Each row is a point on a landscape with many valleys, with its height.
A ball rolls from a point to the lowest of its 2 nearest points, and stops where none of them is lower. Distance is the straight distance between rows; heights are no part of it.
(23) h=373: [ 18 -15  11 -19  10 -38  11  18 -28  35 -27 -32  16  -9   8  12  -1 -60
  24 -24 -37 -23  31 -14  25 -46 -39  26  -1 -63  17 -33  26 -20  51 -24
 -21 -27]
(305) h=474: [ 21  -6 -27 -12  46  -1  -1  -2 -39  -1 -11 -47  -6 -27  20 -10  24 -10
 -48   8  -6 -18  10  23  32   5   0  27 -24  45  41 -64 -13  18  31 -10
  -1 -31]
(480) h=708: [-11 -41  -5 -33  -5 -17  26  26  -1  39   3  45  49  -1  31  33   3  -6
  30   4 -24  55   9 -21  21 -12  -8  -7  11 -59   3   7  10 -17  -9   6
  -7 -15]
(69) h=302: [  4  14  22   4 -13  16 -22  -4  21  -4 -24 -27  -8 -45 -25 -37  19  34
  14  -8 -31  -6 -21  -7 -24  25 -49  -8  30 -52  11  10 -23 -25  19 -18
  -7 -33]
(808) h=402: [-25 -60   0  -9  53   7  55 -14 -12 -10 -48  29   9  -8  22   4  -2   7
  59  -8 -41  25  51 -16  79 -16 -18  29  -7  14 -10   9  62 -27  -2 -12
  10  41]
(575) h=729: [ 13  13  -1  29 -13  -8 -29  17 -12  -3  48 -11  -1 -10 -18  -7   2 -20
 -50  25  29 -31  -3   3 -22  12  13 -15 -32  38  30 -13 -24  17  -4  34
  16 -23]
(496) h=648: [  0 -11  22   7 -58  -9   8 -17  28   0  -5 -38  43  55 -39 -19 -30   0
   7  45 -43 -10 -27 -36  17 -45  15   5  29 -33 -63  40 -10  -3  16  -5
  14  -9]
(25) h=560: [ 22  -4  12 -50 -11   9 -13  21 -31  -3 -26  29  37  16  22  14  11  34
 -20  -7  29  46 -27  25 -24   2  62  -1  35 -16 -13  28 -13  -2 -42   7
  39 -17]
(1217) h=362: [ 18  37 -21  11 -77 -45 -16  51 -16  31  27  -6 -38  28 -29   6 -16  -9
   4  31  23 -10 -24  44 -17  29   8 -63  24 -34  11   3 -33  21   1  12
  29 -29]
(990) h=707: [-22 -15  42 -36  22  50  15  28  23 -17  16  43 -10 -35  18  -1 -33 -16
  28  33 -35  47  16 -32  44 -25  40   8  14  77 -27 -38  12 -17  -9   5
  25  -8]
(221) h=730: [-45 -13 -40  32  42  46 -39 -13  22   3  57  27 -54 -26  -8 -11 -13  -7
  32 -33  -9 -12  73   9  10  -1 -29  26  -1  -8   5  -7  34  20  28  27
 -49  57]
(651) h=733: [-34 -34  26 -37  49  48  21  18  -2  15  -7  66  21 -27  22   7 -49 -16
  44  21 -43  22 -10 -21  44  -7 -14   1   3  81  -7 -54 -17  -3  -3 -18
   6   6]
(788) h=425: [-23 -25  -8  13  57   3  18 -26 -16  12   0 -84  26 -38  13 -27   8  41
 -11   8 -11   0  12  19  71 -19  -8  26  -8  53  39 -71 -35   8  59  -7
 -28 -21]
(1138) h=448: [  0  22 -25  39  15 -15  -5  40 -21  41  -4   8 -54  -7 -39  30   1 -37
 -18   6  29 -18  26  32 -35   9  -9 -11 -32  -2  16  14   6   0  -7  19
  12  39]
(338) h=622: [-17  -2  20  -4  42 -56  16 -34  15  -2  16 -87  12  -9  14  -7  33  10
  22 -12 -18  -5  11 -27  57 -37 -66  -1 -67  21   4 -70 -28   0  54  15
 -51  -1]
(631) h=466: [ 34 -34  28 -15 -12 -37  -3  12 -42  36 -10 -24  57   3  29  14   1 -15
 -25  15 -27   6  22  -9  36 -45  -2  42  16 -64  -2   2   0 -22  26  -2
  13 -46]
(739) h=108: [  6  56 -16  59 -32   9 -47   8  47 -27  19  34 -72  42 -29   9 -16  -5
 -18   1  13 -59 -10  -6 -65  89  15 -26  -6 -10 -13  21  35  10  -8  35
 -21 -10]
(949) h=308: [-20  -9  10 -16   5  10  32 -34 -25   8   2  -7  20  18  20 -14  18   5
 -39   9  11   4 -40  23  12   8  22 -19  10  36  22  -4   1  30 -13 -36
  -4   5]
(662) h=495: [ 31 -21 -35  25 -32 -42  -7 -62  -9 -14 -59  -8  18 -19  -7 -64   1  44
 -21  -4   2  -5 -37   6 -10  11   8  19  37 -21  20  20 -24 -21   8 -37
  17 -43]
(541) h=665: [-26  23  17 -16  15  41   6  20  13 -23  18  14 -34  20  -2   8  12  12
  29 -23  16  -1   4  31 -46  11  -8 -34   6  -1 -14  30  22  11 -28   8
 -24  36]
(512) h=661: [  3   3  15   6   0  50   9  44  -4  26 -31  12 -44  22 -21  21 -21 -58
  29  22   1 -35   7  -3 -34 -55  50   4  21  19 -27  27  31 -15 -30  -5
  19  13]
(805) h=503: [ 32  -1 -17 -16 -10  -9  -9  11 -39   8 -52  19  13  41  -2  35   0 -11
 -36  15  39 -28 -24  37 -30  -5  45   1   3 -14 -26  17 -17   1 -44  10
  32 -12]
(1015) h=484: [ -3 -13  61   7 -27  28 -13  -3   4  -3  15  62  16  -3  27 -28 -14 -11
 -45 -11  10  27 -21 -30 -28   3  54 -11  29  43   9  31  33  22  -6 -22
  22  -2]
(526) h=784: [-29 -33   4  30  41  57 -49   1  56  -6  40 -26   7 -74  -8 -18  -8  42
  35 -15 -24 -17  67 -27  27 -21 -45  26 -10  31  24 -56 -23   1  56  41
 -48 -13]
(577) h=461: [ 14 -27 -31   2 -25 -52  13 -30   6 -10 -32 -22  43 -11  22 -37   3  38
 -19  26 -29  20 -24 -30  39 -13   6  22  28   2  30 -12 -14 -16   8   2
   3 -70]
(459) h=499: [ 49  17  22  34  28 -33 -23   1 -22 -28 -18 -70   2  10 -27   3   8 -27
 -37  -9   6 -50  42  11  -8 -14 -35  30 -45 -28  -5  -5  -2 -11  34  28
   6   3]
(614) h=810: [-33   0   1  29  38  30  18  -9  29 -50  92 -19 -14 -20  26 -18   0  40
  35   6 -10   0  32 -30  41 -16 -22  21 -69  69  -2 -15  24  21   6  35
 -41  28]
(1174) h=519: [-25  -9  54 -14 -30  28   7  15 -24  50   2  91  15   3  11   8 -31 -42
  15   6 -17  24 -29 -19  -2 -29  42  -2  27  45 -43  11 -19  14 -33 -51
  42  -1]
(1018) h=360: [ 43  10  15 -24  -1  13 -27   8   3 -53 -41 -13 -17  35 -28   1 -13   9
   9   0   4 -11  21  17  -9   4  30  -7  10 -58 -58  19   8 -20 -25  19
  30 -13]
(190) h=93: [-14  20  10 -29 -14 -14  -2 -46  23 -29  51 -17  15  17   1   8  15  12
  -1  -1  -9  16   4   6  14  41 -38 -35  -2 -44 -13   7   8  24  18 -33
 -29  -1]
(73) h=435: [ -7 -16  10  -9  12  -4  25   9 -19  -9 -31  52 -27   5  47  -4   3   4
  -8  18 -13  52   1 -16  24  28  60  10  15  36   6   8  59 -14 -51 -31
  40 -15]
(817) h=761: [ 42  19  -6  17 -23 -30   6  38  12  25  -5  33  21  43   8  61 -11 -78
 -11   1  19 -32  13 -15 -36  16   9   3  -5 -66  11  16  34  -9 -31  32
 -20   1]
(887) h=581: [ 35  -7 -20  35 -70 -27  -8  19  -8  42 -35   6  41  44 -33  -6 -49 -34
  10 -11  17 -42 -14   5 -38 -30   6  14  23 -72 -16  38  -4  -1   9  10
  11   7]
(793) h=713: [ 44  -4  19 -17 -28 -12 -27 -28 -27 -26  -7  20  62  -9  21  -7  18  11
 -76  19   5 -11 -56 -12 -15  -6  24  12  -1  49  11   3 -54  12 -23  25
  38 -42]
(1306) h=754: [ 20 -17 -10   8 -13   8 -29  42  32  21  17  -1  26 -33   5  18   1 -17
 -15  23 -26  -9  16 -63  -7 -11  -4   9 -14  13  31 -62  -5   2  -3  63
 -17 -61]
(194) h=378: [ 11  70 -22  26   5 -16 -22  27 -23  16  14 -13 -38   1 -35  26  13 -42
 -56 -17  28 -27  24  30 -25  47 -36  -5 -35 -12  18 -32  -2  40  33  11
  -4  14]
(804) h=101: [  5 -23 -22  23  13 -24 -13 -16   0 -42  -1  32 -19 -32  11 -39   2  27
  12 -20  24  16  17   5 -15  39   3 -10 -22   1  22   2  38 -14 -23  -1
   2 -15]
(1254) h=290: [ 44  11   6 -33 -25 -15  12 -25 -41 -14  -5 -34  73  67  15  50  38  30
 -81   2  45   2 -48  42  -8  26  25  10  34 -67   2  65 -23   9  -6   1
  28  21]
(1026) h=226: [  5  34  -3   5 -37  -3 -28   5  40  -2  -9  49 -59  44 -23   3 -19 -28
   4   9 -19 -53 -16 -18 -53  51  19 -37  33 -28 -18  14  39  -2  -4 -24
   1 -11]
(1145) h=615: [  0 -38  12 -28  87  -4  25  -3  -5 -37  -9 -43   8 -15  19  18 -17   1
  37  18   1  -2  44  -2  68 -51 -39  15 -68  50 -20 -41 -13 -34  13  29
  -3  28]
(912) h=569: [ -8 -13  33 -40  -6  -6  60  -2 -18 -23   1  52  50  29  85  13  18  37
  -9 -18  22  88 -28  -3  40  39  42 -15  31  22  20  28  43  -3 -38 -43
  19  33]
(610) h=229: [ -3  25  -6   4 -24 -12 -35 -21  33  -8  30 -26 -22 -22 -20 -16  28  36
  19 -18 -34  -4  16   8   6  60 -77 -22   6 -79   4  -4  -9  -6  41 -14
 -36 -19]
(1154) h=367: [ 33  19 -11   0 -55 -62  22  31   2  -4  35  -9 -28  22  29   5   8 -46
 -20  39  -7 -14 -23 -21  -3   4  41 -18  20  12  21 -14  10  -5 -17  -9
  17 -78]
(876) h=780: [-28 -11 -43  -7  27 -19   7  -7  -8  10  30  35 -13 -19  -8   0  -3 -20
  35   2   5   7  16  16  21   4 -22 -18 -40  34   9 -55 -14  15 -17   4
  -4   8]
(1344) h=797: [-35 -17  19  25  49  53   2 -14  58 -56  42 -14 -13 -66   8 -34 -18  49
  50 -13 -33  -8  30 -34  23  -8 -45  17 -19  83   3 -45  -5  -6  26  17
 -34   9]
(1102) h=477: [  9  29  17 -33 -48 -13  18  13   2  16 -32  31  29  33 -31  22 -16   8
  18  22  21  10 -82  -8 -52 -42  16 -12   1   8 -48  43 -48  -9 -50  22
  27 -14]
(122) h=489: [ 18  -3 -12  10  17 -11  28  10 -57  13 -39 -47 -11 -30   3 -26  17  13
 -33 -14  24 -14 -13  47 -37 -37 -10  19  -5   2  34  15 -38 -11  19 -17
  16  -5]
(914) h=376: [ 37  15  -1   0  -6 -10  11 -43 -24 -31  -8 -71  46  41  19  -6  50  50
 -53 -19  33  -3 -46  40 -32  23   2   2  21 -59  15  72 -23  -7  10   5
 -11   8]
(464) h=253: [ 51  35  46 -21 -47  19 -38  56 -15 -25 -51  -1 -21  13 -34  -6 -18  15
  -5  13  -8  -6 -12  -1 -41  -6  35   7  32 -47 -41  50  -7 -36   0  14
  55 -42]
(282) h=582: [  6  11 -49  -5  14   3 -29  44 -31  15   5   2 -21   7 -20  27  18  43
  12 -16  64   5  34  80 -17  40  11 -26  -9 -30  11  -8 -29  15 -27  25
  13   9]
(490) h=673: [ 20  -6   5  22 -69 -39 -11 -30  35   2  13 -33  42  35 -20  -4 -14  -4
 -37  33 -24  -2 -21 -48  -1   4  -3  -9  21 -36   4  22  -7  -2  32  -2
   8 -27]
(141) h=757: [ 23  -3 -23  -9  -8 -24  11   3  20  30  22  58  43  25  23  72  14 -62
  19   1  -1  26  26 -21   7  32  -3  -4 -14 -70  -5  11  35 -19 -39  27
 -10  17]
(440) h=536: [ 40 -30 -21   8 -52 -43 -22  -6 -28  -4 -41  19  34  10  -3 -39 -25   1
  -4 -19  38 -15 -20  17 -38 -22  13  -4  32 -51  14  13  -5  -6  -1  -7
   7 -23]
(956) h=646: [-20  10  -8 -40  51 -28  11 -31  -1  16 -11 -51  22 -44  11  -9  19  -3
  10 -44 -32  19  -8   5  29  -4 -78   9 -43  17  17 -83 -35   2  64  -3
 -51   9]
(1190) h=647: [-12  -7 -30  -7  52  67 -19  48  -9 -11 -20  24 -60 -24  13  28 -12  41
  25   8  30  28  23  29  -2   1  53 -10  -8  56   4 -11  -2 -14 -41  27
  11 -11]
(643) h=203: [ 31 -21  -8  27 -18 -25 -38   7  13 -19 -36  37 -17 -60 -13 -43  -5   7
  -5 -27   4 -15  11 -28 -47  24 -27   1  -6 -10  40   0  15 -29  -9   8
  14 -36]
(1057) h=219: [-21  -2  -4 -11 -18 -21  26 -53  -2 -10  53 -57  33  23  12 -21  25  19
 -41  -1   8  17 -15  20  44  23   1 -28   7  -5  12   3  -4  32  36 -25
 -30 -17]
(702) h=559: [ 13  30  12  -2  -4  22 -18  10 -19  11 -45  27 -28  60  -6  39  -3 -12
 -14 -17  48 -55 -26  34 -53  25  65 -28  26  26 -21   9  -3  27 -54   1
  12   5]
(1347) h=357: [ -4 -19  18   7   0   2  42  21 -40  24 -43  26 -26 -11  30  -3  -4 -22
 -18  46 -31  22 -17 -26  21 -31  47  30  11  43   2  18  31  -7 -25 -51
  59 -19]
(903) h=578: [ -4   2 -21 -36  -8  38  10  16 -41  48 -58 -28  32   0 -26  17   7   9
  30  -6  -3  -6 -21  31  -3 -42 -17  28  28 -70 -16  24 -17   1  11 -30
  -9 -13]
(1229) h=672: [ -4 -35   7 -38 -18 -16  48  -1 -17  18 -31  36  72  -2  46 -14 -12   9
  16   2 -21  60 -17 -21  15 -22  21  13  46 -16  19  16  24 -28   0 -29
 -12 -29]
(390) h=714: [-43  36  17  10  19  77  14 -35  65 -80  20 -22 -54 -41  16 -62  17  73
  47   1 -33  32   4 -19  13  31 -11  -6  23  56 -28  -2  14 -18 -19   9
 -44  14]
(1147) h=735: [ 22 -13 -11 -21 -16   6 -42 -13  35  -9 -18  21  50 -17  -2   4  -2  18
 -23  27 -15  13 -25 -48 -14   8  -6   9  -4  23   3 -26 -32  -3 -29  43
   3 -46]
(633) h=423: [ 26   1 -35  -5 -52 -71   6  -9  11 -14  31 -13   4  -4  34 -18   5  20
 -26  33  -8  25 -24 -25  17  21   4 -16  24 -10  55 -25   2  -1   6 -11
  -1 -73]
(1150) h=422: [ -4  34  -7 -12 -53 -14  -1  31  15  39   4  10 -17  15 -45  11  -4  14
  17  28  13  13 -50  16 -53  -6 -19 -58  15 -13  -9  27 -46  -2 -33  28
  11 -23]
(993) h=734: [ 27   3  42  14 -27   2 -26  15 -40  11  15  17   2  -9  -7   6  13 -20
 -82  38  10 -14 -29   2 -14  12  40  -2  -7  64   5  13 -36  18  -6  11
  66 -35]
(1029) h=507: [-14 -10  29 -25 -10   9  34   5 -17  11 -31  59 -13  36  78  15  21  23
 -28 -12  20  73 -39 -19   4  47  89  -3  37  43   2  35  56   7 -67 -44
  31  46]
(1136) h=509: [-47 -26  -3  20  56  42  22 -41  42 -24 -42 -25 -39 -64 -26 -39 -15  35
  85 -12 -21  -5  26 -17  44 -59 -64  33  16  30 -17   9 -10 -54  32  -4
 -30  48]
(999) h=610: [-17  26  24 -14   1  28  12   8  -4   8 -15  40 -73  66   0  31  -4 -31
  14  -2   9 -35 -15  21 -34  15  59 -23  28  28 -42  23  37  11 -49 -40
  28  31]
(1141) h=546: [ 11  22 -47 -29   9 -33  14  -8 -12  28 -44   7 -15  32 -28  38  14 -58
  15 -34   4 -25   0  16 -20  12 -38   3 -20 -79   4 -13  24   4   2 -14
 -22  32]
(1059) h=770: [-15 -10 -19  16  23  37 -34  27  67  21  24  -7   8 -47 -15  25  -6  -3
   7  16 -26  -8  31 -51   4 -29 -37  15 -29  28  13 -48 -17   6  17  65
 -37   0]
(666) h=603: [  1 -18 -22  -2  53   1  30  21 -36  29  55  12  33   9  66  33   6 -62
  -9  -2  -4  -3  29  20  52  31  40  15 -38  23  29 -69  10  37  -1 -10
 -32   5]
(487) h=779: [-33 -27 -55  15  63 -14  29  -3 -20  23  37  -6  18 -10  15  -2  -9 -23
  19 -31  37  19  26  35  33  -7  -3  -1 -54  39  25 -52 -12  36  16   8
 -38  69]
(986) h=629: [ 14 -50   4 -26   0 -42  83  -2 -36  -6  -2  35  92  19  94   6   5  19
 -16   0  -2  70 -19 -17  48  -5  38  12  22  23  47  15  33 -18  -8 -15
  -5  -1]
(19) h=694: [ 46   2  -1  14 -64 -30 -23 -43  10 -22  19   3  66  14  17   9   8   4
 -80  12  26  -5 -56 -29 -25  12   6   0  18  12  38  20 -19   2   5  17
   6 -37]
(32) h=375: [ -7 -12  34 -21 -65 -20  -2 -17   8  16  -4  70  38 -19 -30  -4 -28   5
  25   1 -36  49 -36 -37   1 -15 -29  -8  22 -32 -37  45  -4  -9   6 -43
  48  -4]
(373) h=599: [ -53   -3   31   26   25  -19   15  -27   54   25   32 -105   -9  -25
   -3  -26   26   45   24   -7  -42    0   39  -21   52  -40  -60   14
  -10   11    5  -34  -30   -2   81   18  -52    3]
(1010) h=264: [  0   8  20 -32 -20 -18   9 -18  -8 -18   3  47   3   5 -11  14   8  -3
  18  -9 -12  21 -19   1 -25  29 -34 -32   8 -33  -2  36  20  -5  -8 -55
  23   8]
(1082) h=600: [ -4  10 -40 -24  19 -42   1 -30  -6  26 -14  -2 -14  -4  -8  -3   8 -46
   9 -71   9 -11  17  29  -3  23 -49  -3  -9 -51  34 -31  29  19  40 -49
 -47  30]
(1120) h=355: [-36  -9 -53  42 -14  -5 -17 -24  28  16  -5 -34 -36 -31 -45 -61 -14  19
  13  12  -6 -13  11  18  21   1 -12 -15  19  14  17 -32 -32  13  18 -25
  -4 -10]
(1161) h=756: [-31 -31 -41  11  65  21 -11  13   1  19  50   3  11 -12   7  11 -14 -22
  43 -36  17  -3  81  32  39 -26 -11  18 -31  -6   6 -47   5  28  36  32
 -52  68]
(898) h=269: [ -4   5  22  13 -16  30  15  11 -34  37 -50  15 -23 -28 -13  -7  -3  -4
 -31  20 -18 -14 -58 -32 -38 -47   9  46   1  50 -11  44 -10  -8 -12 -58
  52 -19]
(1324) h=532: [ 21 -13 -24  -3  27 -28 -17   5 -41   2  28 -18   5  -1  27   3   1 -43
 -26 -16  14 -21  48  36  29   6   9  11 -26 -20  32 -53   6  28  19 -10
 -16 -18]
(711) h=266: [-31 -16  25   0  18  57  28 -26 -34  20 -31  10  16 -14  39 -33  12  20
 -32  -5  24   1 -67  19 -12  10  31 -10   9  92  18  12  -6  24 -41 -20
   4  42]
(398) h=434: [ 12  10  42  20 -67 -15 -34  -8  17 -17  43  63 -13  24  30  -1 -31 -19
 -57   2  22  32  -7 -29 -29  56  77 -25  37   5   2  32  37   7 -10 -31
  28 -15]
(1000) h=577: [-50 -16  37  29  -2  27   6 -23  63   6  21 -69 -17 -26 -37 -39   3  41
  48  11 -62 -19  28 -42  25 -64 -54  26  45   3  -7  -5 -17  -1  71 -11
 -23  11]
(588) h=207: [  3  73 -21  49 -13  18 -30  -1  60 -36  32  -3 -74   5 -33  -4  16   9
  -7 -14 -23 -49  -2 -17 -59  75 -48  -3 -26 -13   1  11  25   4   4  32
 -46  18]
(428) h=537: [ -4  -5 -32  10  51  26  -7  23 -50  -2  -8 -39 -29 -31  -2   5  24  22
 -18  -4  50   3  20  75 -17  11  31   2 -24  18  31 -11 -26  16  -6   6
   9  13]
(713) h=439: [ 23  30  -6  -9   9 -13  13 -16 -35 -28 -22 -31 -10   2   1 -14  36  34
 -18 -16  37  -7 -39  60 -40  27 -18 -15   0 -25  13  22 -31  -2 -11 -16
   7 -11]
(381) h=840: [-22  21 -15  52  23 -24 -45 -63  18 -49  75 -18  12  -1   3  -4  18  41
  -6 -34   8  -5  46 -24  34  42 -48  25 -96 -12 -23 -13   0  19  17  28
 -45  34]
(438) h=462: [ 19 -16 -23 -41  25  -8   9  31 -41  47 -50  17  18 -12 -17  27 -10 -68
  45 -37  -1 -37  25   8   1 -48 -33  24  -9 -55  14 -27  12 -17  17 -13
 -17  15]
(1064) h=387: [ -27   -4  -26   32   26    0    9  -28   16    0  -22 -102  -23  -26
  -34  -46   -4   11   -2   19   -9  -28   11    7   33  -32  -16   17
   -3   34   20  -41  -53   -9   40  -19   -5   -5]
(514) h=758: [-16 -26 -19 -32  47  26  13   6 -17  31 -22  31  23 -19  19  18 -14 -22
   3  16  -3  -1 -26   6  13   2   3  -1 -26  69  13 -61 -31  15 -27   7
  -4   4]
(371) h=451: [-22  -8  38 -16 -31  29 -29   8   5  43  10  84  29 -10 -34  15 -31 -30
  30   9 -24  10 -12 -22 -17 -23 -17  -3  27  -9 -53  13 -19  16 -15 -10
  19  16]
(473) h=580: [ 15 -22  -1 -13  91 -14 -13 -16 -16  -3 -53 -63   0 -21 -10  35  -2  -7
   3  -8 -10 -19  39  -9  55 -53 -50  31 -68  -2 -17 -44 -44 -29  36  13
   9  18]
(6) h=705: [-48  -5 -26  26  40  67  -7  18  12  -6  68  37 -45 -10   6  12   1  14
  19  10  16  15  58  21  23   1  22   1 -16  48 -11   1  24  26 -12  28
 -15  52]
(491) h=543: [ 21   7  18  24  45 -31 -42   7   4  10  -5 -83 -34 -13 -40  26   0 -29
  -8 -10 -10 -40  70 -10  30 -51 -55  27 -54 -31 -26 -24 -17 -24  66  11
  10  27]
(368) h=307: [-30  49 -44  23 -11  -1 -28 -15  27  20  16 -31 -62 -23 -58 -19   8   3
  14 -13 -11 -20   7  24 -22  36 -59 -25   1 -22   8 -20 -29  21  36  -8
 -17  29]
(408) h=642: [-35 -22 -12 -33  29 -34  29 -38 -12  30 -13  10  25 -17   0 -10   0  -5
  46 -49 -20  14   6  16  38   9 -78 -16 -14 -28  19 -36  -1  12  38 -43
 -40  27]
(57) h=441: [ 46  10   6 -25   8   7  -3  18 -20 -34 -53 -19 -13  27 -20  10 -11 -14
   5  19  18 -38 -19  13 -30 -35   9   7 -16   5 -32  -5 -18 -23 -42  20
  24 -22]
(28) h=288: [ 12 -11  16  14 -33  -4 -31  -8  39 -21 -31  57 -37 -19 -34 -26 -24 -23
  11 -22 -21 -31 -10 -45 -48  26 -19   2  19  -7   8  16  51 -18  -2 -41
  15 -19]
(543) h=213: [ 23 -36 -11  36  30   1 -19  -5 -14 -50 -21 -34 -36 -20   4 -53  -1  33
   5 -13   9   7  50  20  11  10  29  11  -4 -18   1  24  31 -34  -7  -5
  30  -6]
(1027) h=535: [  2  -6  86 -11 -47  19  13   7 -20   0 -12  68  46  14  30 -23 -33 -17
 -19 -18   8  39 -51 -34  -8 -29  69  14  31  40 -35  36  12   8 -24 -48
  49  30]
(18) h=346: [ 37  31  44  21 -65 -25 -24  24  21  -9  25  74 -32  58  -8  20 -40 -56
  -4   2  15 -23  -5  -9 -37  39  60 -42  37 -22 -32  28  32  -5 -21 -20
  34  -7]
(53) h=666: [  7 -14  -2 -29   3  -7  20  31 -14  17  65  28  48  30  57  38  15 -28
 -17  -9  32  29   0  21  15  22  43 -26  -4  -5  29 -21   5  26 -20  15
 -24  -7]
(195) h=711: [ 26  -8  11  -1   9  19  19  14   5   5 -16  -4   5  48  -1  15 -10 -66
   6  -7  -3 -49  31  -8 -18 -17  20  11  10 -41 -27   9  55   4 -13   0
 -19  19]
(447) h=704: [ 14  21 -12   4 -43 -25 -10  40  -9  33  76  10  37  18  15  21   4 -37
 -29   8  40  -2   0  12 -14  13  13 -26 -14 -10  43 -11  -7  31  -2  54
 -28 -23]
(850) h=825: [-17 -10   1  46  18 -11   0 -44  36 -49  68 -12   5   5  16 -10   2  -9
   4 -22 -10 -22  38 -43  21  -1 -30  15 -64  24 -13 -17  35  19  16  32
 -46  33]
(1336) h=620: [  2  -5   8  33 -51   1  -2  11  16  22   1 -34  19  48 -64  -4 -44 -22
  28  18  -7 -43   4  -8 -15 -61  -5   8  12 -62 -61  47  -9 -11  35  17
  18  24]
(1236) h=297: [ 18  83 -35  36 -10 -24 -20  10   7 -20  38 -28 -55  15 -20  33  33  -9
 -32 -13  16 -22  12   3 -30  76 -34   3 -48 -42  18  -5  26  19  12  32
 -35  -4]
(1256) h=341: [ 24  16  31 -26 -52  17 -27  24   1 -10 -20  -5  -8 -15 -13 -27  -5  30
  -5  10 -23   2 -23  -4 -31  11   8 -14  55 -33  -4  17   4  -4  10 -23
  22 -68]
(778) h=609: [ -9  -3 -32 -30  23  23 -13  28  -8  -7  -3  21   2  17  10  23  19  41
  12   1  45  31  -1  49   6  33  61 -13  -1  10 -16   2 -16   8 -68  20
  22   6]
(592) h=555: [-36  10 -13  43  17  43  -4 -17  80 -15  12 -59 -67 -46 -43 -30   8  21
  43   1 -28 -40  15 -24 -17 -34 -53  15  26  23  -3 -11 -16 -13  34  10
 -40  23]
(364) h=442: [ 17  73 -13  36  27 -13  -9  -1  -6   7 -27 -63 -16  19 -56  27  13 -34
 -66 -13  21 -43  13  34 -33  26 -28  16 -38 -30 -15   4 -12  13  36  21
   4  47]
(1084) h=538: [ 33   8  15 -25 -67 -52  35  -5  -9  -1  19  33  56  55   8  33  -8 -15
 -17  27  28  45 -60 -14 -12 -21  45 -19  12  -8 -32  49 -33  -8 -41   6
  53  -2]
(110) h=526: [ 11 -17   3 -47   5   3   4  17 -65  38 -16 -25  70   4   6  20  18   2
 -25   7  -4   8  -7  36  21 -34   4  23  18 -45   1  10 -40   4  19   4
  15 -35]
(1081) h=695: [-42  37   0  -9   3  57  -5  -6  50 -51  56   5 -41 -11  22 -18  17  55
  43 -11  -7  25   1  -9 -13  38  -8 -26  -5  -5 -21  25  33   0 -16  34
 -55  13]
(889) h=309: [-14 -36  23   2  40   6  20 -20  -1 -24 -36 -33   3 -23   2 -21  11  43
  19   8 -26  25  29 -10  41 -24 -17  25  -7  -6 -15  24  23 -28  10  -5
   6   0]
(1295) h=677: [-34 -18  16 -16  41  66  -4  15  -1 -32   9  15 -23 -25   2  -2 -12  24
   8  30  -1  35  44  13  34 -13  38   3  -4  53 -23   8  10  -2 -28   0
  32  28]
(608) h=626: [-19   8   8 -40   5  35  32  15 -14  19   1 -19  26  27  -8  17  16   2
  23 -16  -1  14 -10  39 -20 -17  -8 -19  21 -35  -6  35  -2  22 -18  -6
 -28  27]
(1091) h=193: [-24  -4  12  20  16  44  30   1 -40  14 -63 -11 -39 -16  13 -16  15  23
 -25  28  13  -3 -63  -2 -30 -24  25   8  -5  81   1  37 -17  -4 -42 -30
  33  17]
(143) h=295: [ 11  36 -10   7 -71 -61 -11  23   7 -20  49   5 -51  35   3 -18  -9  22
  -9  32  22  11 -44   6 -27  40  48 -64  19  12  12  15   1  -2 -18  13
  18 -63]
(583) h=591: [ 12  19  31 -16 -45 -23   9  13  15   4  36  52  20  63  11  53  -2 -11
  -8   8  30  36 -32  -5 -25  20  65 -48   6  -3 -31  40  -4  14 -66  11
  40  30]
(466) h=534: [-58  10 -28  24  41  40  28 -50  54 -22  -1 -32 -51 -33  -5 -36  21  29
  48 -12 -33  -8  15 -13  16 -18 -59   9   9  33   4   6  10 -24   9  13
 -54  54]
(1187) h=471: [-43 -50  -6  -9  36  23  16 -22  26 -11 -48  40 -18 -39 -35 -15 -19  16
  91  -4 -34  19  43 -40  69 -56 -37  39  19  21 -27  25  38 -51  17  10
   7  47]

Two balls start at each pair of points below. Name the first point that both come to, or write -.
(512) and (1190) -> (805)
(390) and (1000) -> (466)
(53) and (986) -> -
(473) and (338) -> -
(993) and (447) -> -

Call two points neighbours if one is among the 2 nearest of the other. Go from one point of each pair to the other, from neighbour to neighbour, staying as low as possible. Name the highest point that can't be avoided.
(23) and (464) -> (956)
(190) and (739) -> (1027)
(1091) and (464) -> (1256)
(190) and (1091) -> (949)
(739) and (804) -> (28)
